A landscape with many valleys, sampled at points; each row gives a point and its height.
A ball rolls from a point to the lowest of its 5 nearest points, and stops where none of them is lower. Distance is the straight distance between rows; heights are no part of it.
filab: |  -6 |  26 |   9 |  25 | -11 |   9 |  20 |  -3 | -10 | -19 |  -1 |  -9 |  -3 | -10 |   1 |  -7 |  -7 | -11 |  17 |   7 |   8 |   8 |  -5 |  (h 180)
surum: |  -8 |   1 |  -2 |  -4 |   1 |   0 | -17 | -16 |   2 |   8 |  16 | -12 |   7 |   8 |  -7 | -12 |   8 |  -9 |  -7 |   4 |  -1 |  10 |   7 |  (h 584)
bezok: |  13 | -13 |   4 | -27 |   1 |  12 |   6 |  11 |  -4 |  -6 |  24 |   1 |  13 |  -7 | -13 |  -3 |   5 |  20 | -14 |   4 |  10 | -12 |  -7 |  (h 456)
mimo: |  -9 |  -2 |   6 | -17 |  14 |  -1 | -14 | -11 |  20 |   4 |  -4 | -11 |  12 |   9 |   2 | -14 |  20 | -12 |  12 |   3 |   9 |  -6 |   4 |  (h 321)
Giz: |  -2 |   9 | -18 |  19 | -12 |   7 |   4 |   6 |  -4 |  -3 | -13 |   3 | -33 |  -3 |   7 |   2 |  -9 | -20 |  12 | -17 |  10 |   3 | -21 |  (h 327)
dufim: |  26 |  -7 |  10 |  21 |   3 | -25 | -15 | -10 | -12 |  18 | -21 |  -6 |  -8 | -16 |  -6 |   4 |  -6 |   5 |  -3 | -13 |   8 |   8 |   8 |  (h 408)
Nop: |   4 |   3 |  -4 |  31 |  -4 | -28 | -16 |  -7 |  -6 |  15 | -24 |  14 | -19 | -17 |  16 |  12 |  -6 | -10 |   6 | -21 |  -3 |  14 |  -7 |  (h 150)
sobo: |  -8 |  22 |  -1 |  17 |  -5 |  -1 |  34 |  -2 |  -5 | -22 | -12 |   1 |   6 |  -4 |  -3 |   1 | -10 |  -4 |   7 |   1 | -14 | -18 | -16 |  (h 290)
Sal: |  4 |  5 |  7 |  1 | 14 |  4 | -9 | -5 |  1 | 17 | -4 |  3 |  2 | -4 | -1 |  0 |  5 | -6 |  5 | -7 | -6 | -1 | -4 |  (h 464)
bafev: |   5 |  24 |   4 |   4 |  21 |   3 |   5 |   1 |  -6 |   2 | -11 |  10 |   5 | -11 |  -1 |  12 |  12 | -11 |   5 | -18 |  -1 | -11 | -19 |  (h 512)
gov: |  -7 | -20 |  -7 |  -6 |  24 | -10 | -20 | -20 |  17 |  19 |  -9 | -11 |  16 |   2 |   4 | -18 |  12 |  -6 |   5 |   2 |  13 |   1 |   8 |  (h 146)
Bida: | -17 |  22 |  -9 |  13 | -16 |  15 |  15 |  11 |  -7 | -24 |   8 |   4 | -11 |  -2 |  17 |  -5 | -12 | -14 |   9 |   5 |   9 |   2 | -13 |  (h 206)
sor: | -19 |  32 |   2 |  12 |  -2 |  20 |   4 |   6 | -12 |  -8 |   4 |   8 | -13 |  -3 |  10 | -11 |  -1 | -12 |   9 |   3 |   7 |   9 | -12 |  (h 52)
kolu: |  13 | -17 |   2 |   9 |  18 | -11 |   0 |   6 | -15 |  25 |  -7 |   4 |   0 | -21 |  -6 |   7 |   0 |  12 |  -2 |   1 |   0 |   6 |  -1 |  (h 453)
bupu: | -10 |   1 |   1 | -28 |  14 |  -3 | -16 |  -2 |  10 | -18 |  25 |   6 |  13 |  19 |   5 |  -8 |   6 |  13 |  -8 |   3 | -15 |  -8 |   8 |  (h 563)
rotet: |  12 | -16 |   5 |   6 |  21 |  -8 |  -9 |  -5 |  -5 |  31 |  -3 |   4 |   9 | -13 |  -8 |  -7 |   3 |   0 |  -3 |  -4 |  16 |   1 |   8 |  (h 469)
vube: | -20 |  14 |   0 | -19 |  -5 |   8 | -10 |   2 |  15 | -33 |  28 |  -3 |   6 |  13 |  23 |  -8 |   1 |   4 |  14 |  -5 |   7 |   4 |   7 |  (h 536)
Zised: |   1 |  -6 | -16 | -11 | -10 |  -1 |   3 |  14 |  -7 |  17 | -24 |  19 |  -8 |  -6 |  12 |  25 |  -1 |   8 |  -8 | -11 | -15 |  -2 |  -4 |  (h 182)
kifu: |  11 |  -3 |  16 |   0 |   7 |   6 |  28 |   7 |  -2 |  -9 |  21 |  -2 |  25 |  -7 | -11 |   5 |   0 |  10 |  -7 |   7 |  27 | -21 |  -5 |  (h 407)
mas: |  15 | -10 |  -8 |  -7 |  -4 |  -7 |   5 |  16 | -29 |  10 | -26 |   3 |  -2 | -29 | -10 |  17 |   6 |  17 |   6 | -10 |  -3 |   3 | -12 |  (h 324)
misen: |  -1 |  15 |   0 |  21 | -21 |   8 |   8 |   1 |  -1 | -13 |   5 | -12 | -19 |  -3 |  -2 |  -8 |  -7 | -15 |  19 |   1 |  17 |  10 |   1 |  (h 236)
gules: |   2 | -13 | -30 |  16 | -17 |  -4 |   4 |   7 |   0 |   3 | -17 |   7 | -22 |   6 |   1 |  11 | -15 |  -8 |  -7 |  -5 | -21 |   0 | -14 |  (h 300)
gumo: |   3 | -19 |   8 |   7 |  -1 | -13 |   4 |   5 | -11 |  25 |  -8 |  -2 |  -7 | -17 |  -1 |   9 |  -8 |  21 | -16 |   9 | -11 |  15 |  20 |  (h 537)
vago: |   1 | -17 |   0 | -10 |  13 |  -1 |   1 |  13 | -21 |  23 | -13 |  17 |   1 | -24 |   8 |  17 |   5 |  19 |  -6 |  -4 | -10 |   3 |   1 |  (h 309)
Zise: | -18 |   7 | -13 | -23 |  -9 |   5 | -21 |  -9 |  15 | -22 |  27 |  -3 |   2 |  18 |   6 |  -8 |   6 |   2 |  10 |  -2 |   3 |   5 |  15 |  (h 476)
bel: |   3 |  -7 |   2 | -13 |  -1 |   0 | -15 |   4 |  11 |  17 | -21 |  11 |  -9 |  10 |  11 |  17 |   7 |  -3 |   1 | -13 | -10 |  -1 |   3 |  (h 124)
vero: | -11 |  18 |  -7 |  21 |  -2 |   9 |   3 |   2 |  -8 |  -1 |  -5 |   6 | -17 |  -7 |   4 |  -7 |  -8 |  -9 |  11 |   5 |  -8 |  14 | -15 |  (h 255)
vomam: |  12 |   1 |  13 |  -3 |   5 |   9 |   1 |  -5 |   2 |   7 |   7 |  -9 |  10 |   1 | -18 |   0 |  13 |  -9 |  -4 |   2 |  14 | -10 |   4 |  (h 171)
Tulo: |  -2 |  -5 |   9 | -31 |  -1 |   4 | -15 |   7 |  24 | -12 |  -8 |   4 |   2 |  25 |  16 |   3 |  11 |  -1 |  -1 |  -7 |  -8 | -10 |   2 |  (h 429)
Nuvir: |   1 |   4 |   7 | -19 |   4 |   7 |  -1 |   6 |   6 |  -5 |  -1 |  10 |   2 |  12 |   6 |   7 |   5 |   2 | -12 |  -2 | -16 |  -9 |  -8 |  (h 393)
lafo: |  -5 | -13 | -10 |  27 | -10 | -15 |   4 |  -1 |   2 |  14 | -14 |  10 | -23 | -10 |  15 |  10 | -17 |   6 |  -8 |  -2 | -20 |  17 |   1 |  (h 174)
nesep: | -22 |  16 |  -3 |  -8 |  -3 |  14 | -10 | -17 |  -1 | -11 |  22 | -22 |  12 |   5 |   3 | -16 |  12 |  -9 |   7 |   0 |  28 |  11 |  20 |  (h 263)
pomo: |  -9 |  17 |   6 |  14 |  20 |  -1 |   0 |  -5 | -11 |  12 |  -8 |  10 |  -9 | -15 |   3 |  -1 |  -3 |  -7 |   9 |   0 | -12 |  14 | -16 |  (h 413)
pep: |  -7 | -17 |  -1 |   4 |   2 | -13 | -22 | -25 |   8 |  25 |   5 | -12 |   4 |   1 |   4 |  -3 |   2 |  -5 | -13 |   3 |  -2 |  15 |  18 |  (h 510)
Divu: |  -1 |  24 |  -4 |   1 |  -7 |   1 |  28 |   8 |  -7 | -14 | -10 |   6 |   4 |  -2 |   2 |  10 |  -3 |  12 | -19 |  -3 | -14 | -22 | -22 |  (h 259)
gep: |  -2 |  17 |  -5 |   7 |  -9 |   3 |  21 |   2 |  -3 | -16 |  -7 |   4 |  -5 |   5 |  -6 |   4 |  -6 |  -1 |  -5 |  13 | -23 |  -7 | -17 |  (h 307)
ranim: |   8 |   3 | -11 |   8 | -20 |   6 |   3 |   5 |   8 |  -2 | -15 |   3 | -18 |   8 |  -6 |  14 |   0 | -15 |   0 | -10 |  -2 |  -5 | -13 |  (h 274)
Gef: |  20 |  15 |  15 |  18 | -10 |   2 |   7 | -11 |   2 |   1 |  -6 | -22 |  -5 |  -5 | -14 |   3 |   1 | -18 |  11 |  -7 |  17 |   6 |   5 |  (h 346)
tem: |  -1 |   5 |  12 | -20 | -19 |   7 | -10 |   6 |  20 | -32 |  25 |  -6 |  16 |  22 |  16 |  15 |   2 |  -1 |   1 |  -8 |   5 |  -9 |   6 |  (h 482)
lifep: |  -4 |  16 |  14 |  -7 |  -8 |   8 |   3 |   4 |   8 | -34 |  28 |  -4 |  19 |  10 |  18 |   7 |  -5 |   5 |  -8 |  -6 |  -5 |  -5 |  -6 |  (h 433)
Rem: |   4 |   2 |  22 |  -3 |  28 |   2 |  12 |  -6 |  13 | -12 |  17 |   5 |  26 |  -2 |  11 |  -6 |   5 | -10 |   6 |  -8 |  21 | -23 | -16 |  (h 31)
Lapos: |  -5 |  11 |   1 |  -4 | -15 |  13 |  -7 |   4 |   6 | -21 |  20 |   8 |  -5 |  15 |   1 |   6 |   0 |  -6 |   1 |   4 | -11 |  -2 |   0 |  (h 400)
dag: |  -2 |  11 |  -9 |  29 | -14 |  -4 |   4 |  -5 |  -7 |  -2 |  -5 |  -9 | -37 |  -8 |   4 | -28 | -22 |  -5 |  12 |  -1 |  14 |  13 |  -8 |  (h 399)
Zap: |  -4 | -15 |   5 |  -2 |  12 |  -5 |  -9 |   2 |  -3 |  29 | -10 |   7 |   1 |  -4 |  10 |   9 |   3 |   4 |  -7 |  -1 | -13 |  13 |  15 |  (h 350)
koze: |  -7 | -27 |  -3 | -30 |   8 |   0 | -15 |   3 |   7 |  12 |   3 |   1 |  14 |  11 |   3 |  -2 |   9 |  14 | -12 |  10 |  -8 |  -2 |  19 |  (h 467)
Sukil: |   6 | -19 |  -2 | -17 |  22 |  -2 |  -9 |   4 |   1 |  26 |  -7 |   7 |   8 |  -4 |   0 |   0 |  10 |   4 |   3 |  -6 |  12 |  -7 |   7 |  (h 335)
totef: | -17 |  16 |   8 |  -4 |  18 |  10 |  -3 | -16 |   1 | -15 |  30 | -12 |  22 |  -5 |   6 | -22 |   6 |  -8 |  10 |   9 |  22 |   1 |   5 |  (h 411)
pabi: | -31 |  24 | -12 |  -8 |   1 |  15 |  -7 |  11 |   1 | -12 |  15 |   8 | -11 |  19 |  17 | -22 |   4 |  -2 |   9 |   0 |  30 |   8 |  18 |  (h 303)
Bikot: | -14 |   7 | -11 |  -5 | -14 |  10 | -19 |   1 |   9 |  -3 |  16 |   3 | -15 |  16 |   8 | -10 |  -6 |  -8 |   9 |   0 |  -1 |  13 |   5 |  (h 337)
gek: |   4 | -12 |  -6 |   7 | -21 |  -7 | -12 |  -2 |   0 |  10 |   7 | -11 | -10 |  15 | -16 |   1 |  -9 |   8 | -16 |  11 | -11 |  13 |  18 |  (h 513)
Mazi: |  22 | -17 |  -7 |  -3 | -26 | -10 |   3 |   7 |  -8 |  13 | -29 |  -8 | -23 |   0 | -13 |  12 | -11 |  19 |  -5 |  -6 |  -4 |   9 |   9 |  (h 422)
Tosep: |  19 |   3 |  -6 |  15 | -12 | -19 |  -3 |   3 | -11 |  12 | -28 |   1 | -17 |  -4 | -11 |  14 |  -5 |   5 |  -3 | -17 |  -2 |   7 |  -5 |  (h 308)
mudum: |  -2 | -25 |   3 | -34 |  19 |   0 |  -8 |  15 |   2 |  11 |  -7 |  13 |  12 |  -7 |  12 |   1 |   8 |  24 |  -2 |   5 |  -4 | -14 |  -2 |  (h 379)
fadet: |  -6 | -20 |  -9 |  -4 |  34 | -10 |  -8 | -14 |  11 |  20 |  -1 |   6 |  19 |   1 |   5 | -19 |  10 |  -2 |   8 |  12 |  16 |  -7 |   4 |  (h 398)
busi: | -14 | -15 | -15 |   2 | -16 |  -4 | -23 |  -9 |   6 |   3 |  18 |   4 | -13 |  15 |   6 |  -5 | -11 |  -7 |  -2 |   6 | -12 |  24 |   9 |  (h 28)
Mupak: | -22 |  25 |  -5 |   8 |  -7 |  12 |  -1 |  -3 |  -9 | -14 |  27 |  -8 |   0 |   3 |   4 | -17 |   2 |  -4 |   6 |   4 |  22 |  13 |  14 |  (h 72)
mubog: |   6 |  -2 |   2 |  11 |  21 |  -5 |  -9 | -14 |  -3 |  29 |   5 |  -6 |   5 |  -6 | -15 | -16 |   1 |  -8 |  -1 |   7 |   7 |   4 |   0 |  (h 591)
bipem: |   0 |  -9 |  -5 |  13 |  -4 |  -9 |   8 |   9 | -11 |  13 | -12 |  10 | -10 |  -3 |   0 |   9 | -15 |  16 | -12 |  17 | -28 |  16 |   5 |  (h 380)
zil: |  20 | -17 |   6 |  -3 |   4 | -11 | -23 | -11 |   7 |  31 | -14 | -11 |  -1 |  -3 |  -3 |   7 |   8 |  -1 |  -7 | -18 |  12 |   1 |  14 |  (h 311)
vun: | -10 |  11 |  -4 |  10 |  -4 |   4 |   0 |  -2 |   3 |   7 |  -6 |  16 | -17 |   1 |   7 |   3 |  -9 |  -9 |   4 |   2 | -19 |  11 | -16 |  (h 354)
Mabiz: |  12 | -13 |   0 |  -6 |   4 |   6 |   5 |  11 | -15 |  12 |   6 |  -5 |   4 | -10 | -23 |  -2 |   2 |  18 | -12 |  12 |  -4 |   1 |   1 |  (h 531)
kufil: | -27 | -11 |  -1 | -11 |  17 | -10 | -19 |  -5 |  14 |   4 |  -2 |  -3 |   6 |   6 |  18 | -11 |  12 |  -2 |   5 |  15 | -12 |  13 |   8 |  (h 458)
velef: |  -4 |  15 |   5 |  -1 | -19 |  18 |   3 |   4 |   8 | -22 |  11 |  -2 |  -2 |   9 |  13 |  11 |   4 | -15 |   2 |  -3 |   5 |  -4 |  -6 |  (h 383)
sop: |  13 | -12 |  -2 |   4 | -16 |  -3 | -12 |   4 |   6 |  20 | -14 |  -2 | -12 |   6 |  -3 |  13 |  -6 |   2 | -12 |  -6 |  -5 |   8 |   9 |  (h 269)
bagu: |  12 | -33 |  -1 | -39 |  -2 |  10 |  -5 |  10 |  -3 |  18 |   8 |   7 |   0 | -18 |  -1 |   3 |   5 |  15 |   6 |  -1 |   5 |  -6 |  -6 |  (h 490)
sed: |   7 | -19 |   5 | -14 |   5 |  -3 | -18 |   1 |  11 |  27 | -18 |  -3 |   1 |   9 |   5 |  13 |  10 |   0 |  -1 | -12 |   6 |   0 |  13 |  (h 212)
Vuzif: |  -3 |  -2 | -11 |   9 |   3 | -14 |   9 |  13 | -23 |  18 | -30 |  17 |  -2 | -26 |   6 |  23 |   3 |  16 | -10 |  -9 | -18 |   4 |  -3 |  (h 235)
sir: |  16 | -14 | -11 |  18 | -17 | -17 |   1 |   4 |  -4 |  10 | -31 |   7 | -25 |  -4 |   0 |  14 | -15 |   6 | -10 |  -9 | -10 |   8 |   2 |  (h 306)
fivad: | -10 | -36 |  -9 | -28 |  19 |  -7 |  -6 |   5 |   6 |  10 |   3 |   5 |  20 |  -2 |  11 |  -6 |   9 |  29 |  -7 |  18 |  -4 |  -5 |  15 |  (h 489)
vumif: |  -1 |  -1 |   9 |  23 |   3 | -19 | -15 | -24 |  -2 |  26 |  -4 |  -3 | -10 | -17 |   7 |  -8 |  -8 |  -4 |  -5 |   0 |  -6 |  20 |   4 |  (h 533)
bafe: |  11 | -25 |  -8 | -12 |  14 |  -2 |  -5 |  -2 |  -1 |  29 |  -5 |  23 |  13 | -12 |  -9 |  -3 |   5 |  14 |  17 | -10 |  38 |  -6 |   4 |  (h 486)
zigav: |  -1 | -17 |  -7 | -25 |  10 |  -1 | -13 |   3 |  -2 |  12 |  15 |   2 |  19 |   6 |  -9 |  -3 |   8 |  12 | -17 |  10 |  -3 |   1 |  16 |  (h 535)
volar: | -21 | -15 |  -1 |  -6 |   9 | -16 | -23 | -19 |  21 |  19 | -14 |  -8 |  -1 |   0 |  22 | -13 |   8 |  -5 |   5 |  -1 |   2 |  14 |  16 |  (h 344)
tadi: | -10 |  -2 | -29 |  11 | -18 |   8 |  16 |  16 |  -4 | -31 |   8 |  -6 | -25 |   3 |   4 |  -5 | -12 | -15 |   5 |  -1 |  -6 |  -3 | -16 |  (h 82)
Piriv: |   0 |  -4 |   9 | -12 |  30 |   2 |  -2 | -10 |  22 |   0 |   5 |   2 |  20 |   6 |   1 | -19 |  19 |  -5 |  14 |   3 |  20 | -22 |  -8 |  (h 262)
bar: |   4 |  -3 |   9 | -18 |  36 |  -4 |   4 |   8 |  12 |   0 |  -3 |  16 |  13 |  -1 |  10 |  -6 |  11 |   7 |   2 |  -4 |   3 | -23 | -14 |  (h 211)
dumu: | -10 |   8 | -11 |  24 | -16 |   3 |  14 |   1 |  -6 | -20 |   8 |  -8 | -24 |   4 |  -6 | -21 | -16 |  -8 |  12 |   9 |   4 |  13 |   1 |  (h 313)
Tuvup: | -14 |   2 |   4 |  -4 |  18 |  -1 | -10 |   0 |   3 |  15 |   4 |  12 |   3 |   7 |   9 |  -6 |  -1 |  -1 |  -3 |  14 | -20 |   9 |  -2 |  (h 509)
vik: |   7 |  -2 |   7 | -28 |  -3 |   8 |  -8 |   9 |   4 |  -6 |  15 |   0 |   8 |  13 |  -8 |   5 |   7 |   9 | -15 |  -1 |  -3 |  -9 |  10 |  (h 484)
batum: |   1 |  11 |  -2 |   9 | -18 |   1 |  12 |   5 |   1 | -27 |  10 |   0 |  -8 |  11 |  -8 |   4 |  -9 |  -2 |  -5 |  11 | -19 |  -1 |  -3 |  (h 412)
nunik: |   5 |  -9 | -10 |   9 | -28 |   4 |  27 |   3 |   2 | -36 |  -8 |  -8 |  -8 |  21 | -11 |   7 | -20 | -11 |   6 |  -1 |  -6 | -10 |   7 |  (h 166)
zudof: |  -1 |  -8 | -25 |  13 | -26 |   2 |  27 |  11 |   1 | -35 |  -6 | -10 | -13 |   7 |   3 |   5 | -10 | -27 |   8 |  -7 |  -4 | -20 | -12 |  (h 164)
zefez: |   3 |  11 |  22 |  10 |   9 |   3 |  22 |  -2 |  -5 | -18 |  14 |  -7 |  21 | -13 |   0 |   6 |   1 |  -9 |   3 |   8 |  10 | -12 | -12 |  (h 249)
Vefo: | -11 |  -3 |  -2 |  -4 |  -1 |   0 | -11 |   6 |  -2 |   6 |   6 |  16 |   0 |  12 |   5 |   6 |  -5 |   7 | -13 |  12 | -26 |   9 |   7 |  (h 511)
vosut: |   3 |  13 |   7 |  28 | -16 |   1 |   9 |  -9 |  -4 | -13 |   3 | -21 | -12 |  -2 | -10 | -17 | -11 |  -6 |  11 |   4 |  12 |  15 |   5 |  (h 284)
lonid: |  13 |  -7 |  -3 |   1 |  19 |  -6 |  -6 |  10 | -15 |  25 | -17 |  14 |   4 | -17 |  -2 |  11 |  10 |   8 |   0 | -11 |  -3 |   0 |  -5 |  (h 378)
kavi: | -11 | -15 | -19 |  10 |  -8 |  -6 | -12 |   9 |   8 |  11 |   4 |  11 | -32 |  -3 |  22 |  -1 | -15 | -18 |  -4 |  -5 |  -7 |  15 | -11 |  (h 329)
Komi: |  -5 |   5 |  -4 |  10 | -11 |   7 | -13 |  -4 |   6 |   8 |   5 |   1 | -22 |   1 |   5 |  -9 |  -5 | -15 |   9 |  -5 |   4 |  15 |  -6 |  (h 384)
Lonuk: |  -9 |  21 |  18 |  -7 |   0 |  13 |   7 |  -1 |   8 | -29 |   9 |   0 |  13 |   2 |  28 |   3 |   0 |  -7 |   0 | -12 |   2 |  -6 | -12 |  (h 414)
deze: |   1 | -36 |  -8 | -30 |   9 |   5 |  -3 |   2 |   2 |  24 |   7 |  18 |  12 | -17 |  -1 |  -2 |   4 |  20 |  15 |   3 |  20 |  -5 |   2 |  (h 605)
ledu: |   9 | -12 |   4 | -21 |   7 |  10 |  -8 |  -1 |   3 |  11 |   2 |  -4 |  10 |   7 | -10 |   0 |  11 |   0 |  -6 |   1 |  12 |  -7 |   9 |  (h 342)
Pebe: |  11 |  11 |  13 |  14 |  -5 |  -3 |  33 |  -3 |  -8 | -24 | -15 | -20 |  18 |  -1 | -13 |   6 |  -7 | -12 |  10 |   7 |   6 | -10 |   1 |  (h 355)
tuz: |   8 |  14 |  18 |   9 | -15 |   9 |  10 |  -3 |  -2 | -19 |   6 | -19 |  14 |   0 |  -2 |   7 |   0 | -21 |  11 |   3 |  15 |   0 |   1 |  (h 340)
dirob: |   5 |  11 | -16 |   4 |  -1 | -13 |  14 |  12 | -21 |   9 | -33 |  13 |   0 | -17 |  -8 |  15 |   1 |  18 |  -2 | -12 | -14 | -13 | -13 |  (h 238)
pulor: |  22 |   0 |   0 |  -3 |   5 |  -4 |  24 |  10 | -21 |  -4 | -21 |  -6 |   3 | -18 | -30 |   1 |   4 |  14 |   6 |  -4 |   9 |  -9 |  -4 |  (h 385)
lof: |  -7 |  18 |   7 |  19 |   2 |   6 |  18 |  -3 |  -8 | -15 |   7 |   0 |   0 |  -1 | -11 |  -9 |  -9 |   2 |  -3 |  16 | -18 |   4 |  -8 |  (h 495)
roru: |  14 |  11 |   2 |  16 |  -8 |  -5 |  22 |   3 | -10 |  -4 | -28 |  -2 | -10 |  -2 | -20 |  12 |   2 |   2 |   5 | -10 |  -1 |  -9 |  -6 |  (h 273)
vizi: |  21 |   1 |   6 |  10 | -17 |   1 |  12 |   2 |   3 |   0 | -16 | -14 |  -9 |   8 | -22 |   6 |   0 |  -2 |   2 |  -6 |   2 |  -1 |   3 |  (h 339)
Bapog: | -16 |  -1 |   7 | -16 |  27 |  -7 | -14 |  -1 |  15 |  -8 |   8 |   6 |  13 |   5 |  13 | -23 |  12 |   1 |   4 |  14 | -10 | -11 |  -7 |  (h 559)
Dogu: |  15 |   3 |  16 |  -9 | -18 |   9 |   9 |  10 |   5 | -17 |   8 |  -8 |   8 |   9 | -11 |  16 |   5 |   1 | -17 |   1 |   4 | -12 |   5 |  (h 581)
dis: |   2 |  10 |   5 |   7 |  -9 |  -1 |  19 |   2 |  -6 | -33 |  15 |  -8 |   6 |   4 | -13 |   3 |  -8 |  15 | -12 |  16 | -20 |  -9 |   9 |  (h 547)
Mibo: |  14 |   1 |   7 |  -8 |  -5 |   7 |  32 |  13 | -12 | -23 |  -7 | -11 |   8 |  -6 | -22 |   1 |  -2 |  16 |  -4 |   7 |  -2 | -13 |   0 |  (h 472)
podo: |   7 |  -4 |  -2 |   7 | -19 |  -2 |   7 |   8 |  -7 |   2 | -13 |   2 |  -7 |   6 | -16 |   6 | -10 |  10 | -11 |  11 | -20 |   7 |   4 |  (h 447)
bibef: |   7 |   3 |  -3 |  24 |  22 | -20 |  -2 |   3 | -21 |  18 | -24 |  14 |   3 | -25 |   1 |  13 |   0 |   5 |   1 | -13 |  -9 |   8 |  -7 |  (h 330)
Zef: |  -6 |   4 |   5 |  -6 |  21 |   1 |   1 | -14 |   5 | -21 |  48 |  -3 |  34 |   4 |   1 | -15 |   1 |   6 |  -6 |   6 |  10 | -13 |   4 |  (h 639)
zole: |  -3 | -33 | -13 | -18 |  25 |  -2 |  -6 |  -9 |   9 |  20 |   4 |   2 |  21 |   6 |  -4 | -11 |   9 |  12 |  -6 |  15 |  18 |  -5 |  13 |  (h 628)
mul: |   4 | -15 |   2 | -22 |  15 |   7 |   0 |   5 |   0 |  14 |  14 |   8 |  13 |   1 |  -6 |  -7 |   6 |  14 |  -9 |   7 |   7 | -10 |  -1 |  (h 138)
kome: |  -4 |  -1 | -10 |  20 | -20 |  -1 |  -1 |  -4 |   3 | -14 |   9 |  -9 | -19 |  10 | -11 | -10 | -19 |  -4 |   3 |  11 |  -8 |  18 |   3 |  (h 401)
pefi: | -15 |  20 |  -4 |   7 | -13 |  13 |  -2 |   3 |  -7 | -13 |  16 |   3 | -16 |   6 |   4 | -11 |  -8 |  -5 |   6 |   8 |  -3 |  13 |  -2 |  (h 265)
nituk: |   6 |  20 |   6 |   4 | -11 |   2 |  18 |   3 |  -2 | -14 | -11 |   1 |   3 |  -2 |  -6 |  19 |   1 |  -9 |  -3 |  -4 |  -3 | -11 | -13 |  (h 205)
kado: |  -6 |  10 |  14 | -14 |  11 |  10 |  -4 |  -4 |  12 | -13 |   3 |   0 |   8 |   8 |  15 |  -3 |  13 |  -9 |   6 |  -3 |   3 | -10 |  -5 |  (h 377)
Tisu: |  -3 |   6 |   4 | -15 |  -5 |   7 | -12 |  -9 |  13 | -21 |  27 | -10 |  17 |  13 |  -2 |   1 |  12 |  -3 |  -4 |   3 |   5 |  -8 |  14 |  (h 432)
Ripil: |   3 |   5 | -12 |  20 | -27 |   9 |  22 |   4 |   0 | -26 |  -6 | -12 | -18 |   6 |  -3 |   0 | -15 | -15 |  11 |  -4 |   7 |  -4 |  -6 |  (h 177)
nusef: |  -5 | -11 |   4 |  -5 |  31 | -11 | -18 |  -8 |  13 |  19 | -14 |  -1 |  10 |  -1 |   9 |  -8 |  15 |  -6 |  15 |   2 |   6 |  -1 |   0 |  (h 305)
defe: |   2 |  13 |  -7 |  -5 | -11 |   0 |  37 |   6 | -13 | -23 | -16 |  -2 |   3 |   4 | -11 |   2 | -12 |  15 |  -8 |   4 | -18 | -15 |  -3 |  (h 345)
litan: |   7 |  -5 |  10 | -15 |   8 |   2 |   6 |   5 |   3 | -18 |  41 |  -7 |  28 |   7 |  -5 |  -2 |  -1 |  16 | -17 |   5 |  15 | -16 |   8 |  (h 589)
popeb: |   6 |   4 |   9 |  15 | -10 | -13 | -19 | -26 |   3 |  22 |   0 | -17 | -12 |  -7 |  -4 | -12 |  -8 |  -8 |  -2 |   1 |  13 |  14 |   7 |  (h 600)
dafim: | -11 |  -3 |  -1 |  -6 |   1 |  -1 | -18 |  -4 |   4 |   8 |  12 |   6 |   1 |  10 |   2 |  -5 |  -2 |  -2 |  -9 |   9 | -18 |  11 |   6 |  (h 427)
gaber: |   7 | -23 |  -3 | -30 |  -8 |   6 | -20 |  -1 |   7 |  20 |  -2 | -12 |   3 |  18 | -11 |   5 |  11 |   4 | -14 |  -6 |   5 |   1 |  21 |  (h 201)
lozi: |   4 |   2 |  17 | -14 |   9 |  10 |   1 |  -8 |  15 |  -3 |  14 |  -8 |  20 |   7 |  -6 |  -2 |  16 |  -9 |   3 |  -3 |  20 | -20 |   3 |  (h 302)
rudo: |  -2 |  14 |  11 |  -2 |  -3 |   3 |   3 |  -2 |  -2 | -20 |  28 |   2 |   9 |   6 |  -7 |   3 |   1 |   9 | -12 |  11 | -13 |  -5 |  -2 |  (h 496)
fos: |  -6 |  21 |  -9 |  28 | -17 |   3 |  28 |  -3 |  -5 | -24 | -12 |  -1 | -11 |  -5 |   1 |   1 |  -8 | -17 |  19 |  -2 |   2 |  -4 | -17 |  (h 231)
Bagem: |  13 |  12 |  -2 |  23 | -12 |  -9 | -15 | -12 |   2 |  12 | -20 |  -1 | -23 |  -7 |   1 |   5 |  -5 | -11 |  12 | -21 |   9 |  13 | -11 |  (h 260)
fevi: |  -9 |  15 |  10 |   3 |  10 |   4 |   0 |  -9 |  -5 | -10 |  29 |  -7 |  15 |  -2 |  -3 | -11 |   6 |  -4 |  -1 |  13 |   2 |  -3 |   3 |  (h 542)
Nor: |  16 |   1 |   7 |  22 |   6 | -14 |  -1 |  -8 |  -7 |  16 | -14 |  -8 | -12 |  -9 | -12 |  -2 |  -3 |   1 |   2 |  -6 |  -5 |   8 |  -3 |  (h 410)
Teti: |   6 |   2 |  -7 |  12 |   2 | -11 | -15 |   9 |  -7 |  15 | -33 |  15 |  -9 | -10 |   7 |  24 |   5 |  -4 |   1 | -26 | -10 |   3 |  -7 |  (h 232)
lig: |  -1 |  11 |  15 | -12 |  18 |  10 |   1 |   2 |   1 |  -8 |  12 |   5 |   7 |   3 |   3 |  -2 |   7 |   2 |  -7 |  -1 |  -3 | -13 |  -8 |  (h 328)

Call two points neighbours if one is among the 5 nearest of the other. Go from one point of each pair to the other, from neighbour to neighbour, staying as low as possible. Name the highest point that can't be avoided.
vomam / sor -> Sukil
Rem / gov -> mimo
tadi / lafo -> ranim
busi / nituk -> kavi
bel / Nop -> Teti
sor / tadi -> Bida
gaber / bel -> sed
